Points, in no order, along strands that fork and pass close to each other.
(in the rows, 128 means zero)
Points whose rows are less than 98.9 apart are linked; no others are.
tol: [179 105 133 150 143 105 128 153 127  93  77 129 121 147 139 101 148 117
  80 145]
Las: [145 115 205 128 165 147 127 108 105 155 151 163 129 124 133 100 123 101
  91 109]
vut: [ 79 162 156 161  92 137  98 122 177 144 149 149  71 111 134 149  98 107
 128 128]
tesas: [130  95 114 151 131 127 150 117 111 113  84  80 124 131 115 149 156 160
 131 199]
nom: [103 107 163 117 139  90 129  70 108 130  99 123 150  89 128 182 148 135
 153 199]
fidem: [149 177  95 111 141  87 142 178 172 129 161 170  99 140 145  89 111 127
 104  83]
zag: [132  94 101  62  99  92 121 111 150 164 109 133  99  85  89 173 149 128
 113 170]
Danum: [ 87 131 197 141 108 150  96 102 155 150 138 148  83 109 132 122 112  96
 113 134]
Garif: [148 102  64 162 102 102 104 163  98  92 137 106 139  56 145 108 177 142
 135 130]
zurez: [ 83 165 129  43 106 121 115 122 128 150 127 136 112  80 118 152  99 101
  83  96]
sipek: [145 115 100  22 100 110 128 104 128 151  95 144 116  91  99 154 146  94
 113 144]
rer: [ 97 154 107 229 145 136 100 127 130 136 134 152 160 123 114 115  95  89
 157  43]
Zut: [104 135  91 143 153 107 112 154 205 134 155 170 124 187 118 144 111 146
 138  86]
fum: [159 158  96 187 148 179 101 135 115 103 120 134 149 153 111  90 109 117
 118  88]
Gipus: [117 127 210 146 124 129 109 119 128 153 151 169 103 100 145 112 120  92
  98 102]
pozu: [142 116  32 117 112 160 122 136 104 132 165 109 159 128 139  71 107 134
 115 102]
Kovu: [143 111 150 105 137  98 108 162 194 130 116 172 103 154 137 125 136 117
  90 106]
zonu: [143 170 122 206 118 168  91 144 103  85 127 126 124 104 140  86 100 119
 118  78]
Giku: [120 144  89 173  92 162  86 145  95  86 145 113 156  79 161  86  93 100
 137  64]
zigi: [116 128 149  47 133 134 202  83  76 146 141 131 171 132  97 145  98 123
 152 147]
Lalo: [199 100 137 121 160  96 118 140 113  85 107 116 135 128 153 101 147 131
 121 147]
Gim: [150 145 187 155 147 186 170 133 101 142 132  91 160 173 128 156  93 152
 137 143]
bikin: [148 100  92 178 136  96 121 182 168 119 119 158 104 140 122 111 164 137
 130 109]
Fara: [101 123 148  52 128 152 106  72 119 179 137 142 108 119 127 140 103 111
  98 151]
Senun: [130  74 131  91 121 108 179  68 123 131 117 179 178 133 104 186 127 116
 185 186]
sed: [138 111 172 105 134 162 160  93 120 137 114 117 142 171  95 130 131 124
 110 165]
pekon: [137 129 151 153 129  91  66 148 111  97 151 133 127  57 137 100 182 146
 138 149]
mir: [132 156 179 146 146 151  85 116 100 110 137 119 116 139 173  87 112 110
 134 132]
pugud: [211 118  51 114 118 152 116 142  97  79 114  82 176 115 158 137 145 165
 161 106]
tez: [174 133  56 106 128 172 127 126  85 143 159  85 163 123 164 107 110 156
 116 119]
Gom: [183 134 122 130 139 181 102 161  88 135 164 113 141 131 155  84 146 153
 136  89]
mit: [100 158  94 202 104 128 110 145 117 107 157 130 162  92 141 104  87  93
 167  34]
Mag: [148  80 148 145 131 104 140 123 152 117  77 140 119 132 114 132 160 112
  78 157]
liki: [ 96 120 101  71 116 122 150 124 131 157 112 121  97 129 104 119 144 141
  86 126]
pefel: [ 58 136  97 230  95 122 146 116 157 129 129 123 107 123 128 144 101 106
 165 110]
zoke: [182 104 200 106 165 150 134 125  93 121 141 151 169 140 132 105 136 112
 120 102]
sufig: [ 98 176 108  57 111 152 118 111  93 122 129 102  97 123 109  83 132 136
 124 127]
lapaz: [122 128 188 150 144  97 106  96 114 105  85 122 146 110 131 162 163 137
 145 199]
Bufev: [198  83 177 109 132 136 129 166 103 108 147 110 152 139 119 105 173 149
 165 129]
fav: [129 167 148 138 147 145  84 118 136 127 119 141  99 162 163  88 117 109
  98 120]
suz: [210 115 107 110 133 126 139 180  97  83 109  81 178 128 171 139 142 159
 165 121]
turu: [185  72 179 141 134 122 118 137 132 126 136 137 128 135 110 119 181 137
 147 155]
vum: [147 144  78  89 118  48 134 184 171 119 157 148 112 121 150 109 127 140
 114  97]
telor: [166 135 131 153 161 194 106 148 104 123 134  96 168 203 129 130 114 162
 179 116]
ful: [ 50 157  47 125 119 146 123 117 119 143 121 113 114 144 101 100 107 129
 109  99]
Rim: [101 176 156 144 157 105 124 156 187 128 172 159  97 144 144 166  84 127
 109  91]
nal: [ 84 155 119 125 127 150 153 113 129 170 127 125  85 114 122 117 116 136
  78 127]
Kenim: [127  99 107 147 116  91 110 155 195 147 108 158  88 134 112 133 180 133
 127 149]
Tiv: [ 40 158  80 163  86 117 135 110 148 134 131 113  82 102 130 134  96 115
 158 117]
Zifo: [152 147 117 125 129 143 105 159  96 124 167 129 125 112 165  66 126 123
 102  82]
pav: [144 120 196 160 156  98 111 128  95  81  90 113 185 111 146 150 171 125
 156 162]
bafu: [127 108  96 144  91 122  95 128  83 100 144  75 162  58 154 118 168 157
 133 168]
zivoz: [127 143 108 187 153 192 116 111 113 134 124 120 123 168 119 108 113 130
 115 126]
Sefe: [159  75 174 118 141  98 139  80 130 117 120 191 167 121 122 179 140 103
 185 184]
Dedod: [114  95 125  76 122  86 142  80  99 133  91 116 129  79 110 154 176 132
 157 187]
Fiket: [ 84 153 122 191 141 140 137 125 136 161 131 138  89 126 152 120 110 133
  87 110]
pesak: [133 127 135  58 143 137 114  89 146 168 109 139 107 152 127 146 122 121
  89 170]
mizip: [128  99 112 122  99  91  95 120 172 164 104 146  81 102 109 166 172 128
 118 181]
bep: [149 101 209 144 139  86 133 106 117 108 130 170 182 107 115 167 138 123
 199 173]
Rufib: [179  97 174  76 158 115  99 100 150 153 128 182 126 148 118 128 133  98
 119 138]
Manog: [153 107  90 168 156 162 124 116 135 129 119 123 118 186 105 109 124 146
 127 156]
Meda: [110 121 152  61 128 133 204 113  93 135  96 101 177 162 112 149 115 122
 149 150]
mugu: [ 56 180 106  95 112 117 142 155 131 127 151 123  86  98 106 129 102 136
 114  71]
gora: [122 154 101  17 109 109 132 127 124 143 103 158 117  94 100 157 115  83
  93  97]
tafiv: [148 105 134  33 140 120 180  95  90 130 130 122 144  99  78 135 116 133
 130 154]
Bag: [107 184 111 139 133 105 132 170 149 114 181 151 123 127 164 101  99 133
 120  57]
zozo: [166  93 186 142 136  94  88 132 125 100 139 136 125  83 117 128 177 133
 165 164]
todiv: [124 133  99 119 132 182 161 122 100 138 121  64 144 178 106 140 127 177
 159 164]
Dogeb: [148 129  66  98 108 122 130 164 119 122 167 131 131 121 141  68 116 133
  97  99]
Ros: [ 67 137  64 112  97 117 149 143 190 136 128 136 114 168  85 158 132 147
 113 115]
mova: [193 105 194  97 135 161 140 170  98 115 151 107 184 154 134 109 130 139
 147  99]
Mapon: [101 166 136 182 151 117 125 153 151 136 157 161 103 126 166 118  87 126
 113  88]
zus: [ 95 148 103 105 123 113 174 138 204 133 154 132 113 169 107 198 131 154
 103 121]
gid: [ 54 142  66 183 113 172 118  95 105 153 126 108 128 122 107 112 109 118
 128  89]
vugis: [145  76 149 100 128 111 163  95 134 123  86 133 141 136  97 146 151 109
 103 170]
bodu: [175 106 169 128 143  78 115 141  79  82 105 107 185 100 173 135 174 133
 175 145]
luget: [110 118  88  74 102  85 168 143 165 161 126 138  85 106  97 166 149 139
  98 127]
vite: [109 166 140  54 122 154 152 109  83 124 127  85 131 140 100 110 129 138
 140 146]
Suruz: [ 58 136 115 153  82 137 123 102 110 136 118  95  72  89 148 112 118 124
 137 138]
ruvo: [ 28 170 119 104 103 108 152 132 151 126 170 112  97  96 131 173  98 143
 129  91]
Zalol: [103 150 173  88 133 165 156  82  99 137 130  97 133 144 111 126 107 127
 111 165]
Gipu: [ 87 166 111 192 120 162 118 131 164 135 147 162 128 166  86 114 113 108
 127  83]
Kunog: [170  96 103 186 152 134 132 125 119 115  92 102 118 149 116 138 162 154
 133 171]
Gevap: [ 68 175 117  92  98 143 109 106  94 127 117 105  82  81 132  98 116 119
 123 119]
Bilof: [170 102 155  77 158 106  92 137 139 128 135 163 117 144 150  94 129 118
  99 106]
leb: [118 136 173 191 124 164 135  89  97 128 108  93  96 113 165 124 111 117
 119 159]
vuzug: [157 103 200 155 138  79 150 176 117 125 109 145 185 108 136 163 129 135
 204 147]
faza: [ 92 150  94 234 127 157 106  96 120 173 116 133 133 131 108 125  99  95
 142  85]
kamet: [135 128  88 197 138 159 107 143 143 123 124 154 157 174  72  91 117 107
 126  72]
dob: [134  89  85 145  80 110 125 126 127 124 137  88 153  93 160 105 152 136
 107 188]
luva: [ 60 144 160  90  90 119 132 100 135 164 133 130  87  63 137 153 104  99
 106 110]
mopo: [122  97 128  73 124  98 186  97  93 122  84  99 172 127 117 159 155 127
 167 182]
det: [182  74 180  86 146 125 117  95 145 139 132 190 146 152 117 150 157 102
 163 166]
Gugo: [138  99 107 100 126 149 168 121  99 113 108  74 134 144  95 133 156 166
 136 169]
Mabu: [170 114 171 137 147 171 164 131 116 113 108  96 154 182 109 136 115 144
 116 148]
dop: [202 128 111 142 155 179 106 165 103 109 139 105 150 169 145 110 144 160
 168 111]
ziv: [189  88 121 111 132  99 131 157  85  94 113  92 163  99 174 126 167 144
 149 136]
sem: [ 88 183 149 163 120 114 113 125 195 115 173 155  95 129 156 181  82 123
 148 110]
fisi: [210 125 156 118 140 131 157 204 114 108 100 106 189 143 162 157 113 155
 167 106]
dun: [203 113 176 146 146  93 165 190 113  99 100 114 182 129 132 154 122 148
 181 141]
gari: [134 157 149 101 156 133 111 100 141 160 107 152  95 160 154 111 123 116
  83 153]
rano: [114 147 202 143 146 162 125  89  94 130 117 110 132 142 153 123 102 117
 118 158]
nekom: [114 142 134 220 136 150 111 124 117 128 117 125  82 113 177 114 103 115
 126 129]
nilod: [135 118  88 131 148 133 122 120 156 153 125 131  81 163 101 115 125 143
 106 170]
kedog: [157  94  74 160 123  94 114 174 134  83 130 133 123 101 130  91 158 131
 129 109]
dezab: [ 82 169 103 136 144 130 141 128 203 132 175 154 117 190 112 184 114 145
 140 113]
zosuf: [103 123 119 106 139 119 105 151 211 152 130 166  97 171 126 153 120 136
  97 106]
Nakaz: [ 89 127  93 153 103 137 154 147 191 146 126 146 111 188  93 133 161 132
 109 109]
fada: [147  96  74 105  91 104 145 138 124 126 141  97 133 113 155  86 130 124
  87 150]
tun: [ 49 154 151  95 110 117 142 127 168 175 157 131  97 101 142 182  98 137
 101  98]
Dapal: [ 61 179 119 210 124 126 134 115 162 129 159 153 133 158 114 146 100 109
 155  92]

A fork is a point with three links. Follow the links from the first point to the second and name the forks in between, in order.
vut; fisi -> Mapon Fiket rano Zalol sed ziv suz
mova; ziv -> Mapon Fiket rano Zalol sed
pugud; vum -> suz ziv sed Zalol rano Fiket Mapon
bep; kamet -> suz ziv sed Zalol
vite; Garif -> Zalol rano Fiket zag
Senun; pesak -> Sefe suz ziv sed Zalol rano
Manog; sipek -> fum Zalol rano Fiket zag

A fork is a point with three links, a tip a point with one. Leave the first point through the second and follow the links. Name the first fork or tip that comes.
Rim; sem -> pekon
sufig; Gevap -> fum
pekon; zozo -> Mapon
Dogeb; fada -> zag
Nakaz; Ros -> Sefe
Gipu; Dapal -> Zalol
det; Rufib -> Nakaz

Follow the links from the first point to the second, and from the first to the third. Name the last point that the two ways share.
vut; fada; tafiv -> Fiket
pugud; Rim; zurez -> Fiket
tol; mizip; mit -> Zalol
Bilof; Dapal; tafiv -> ziv
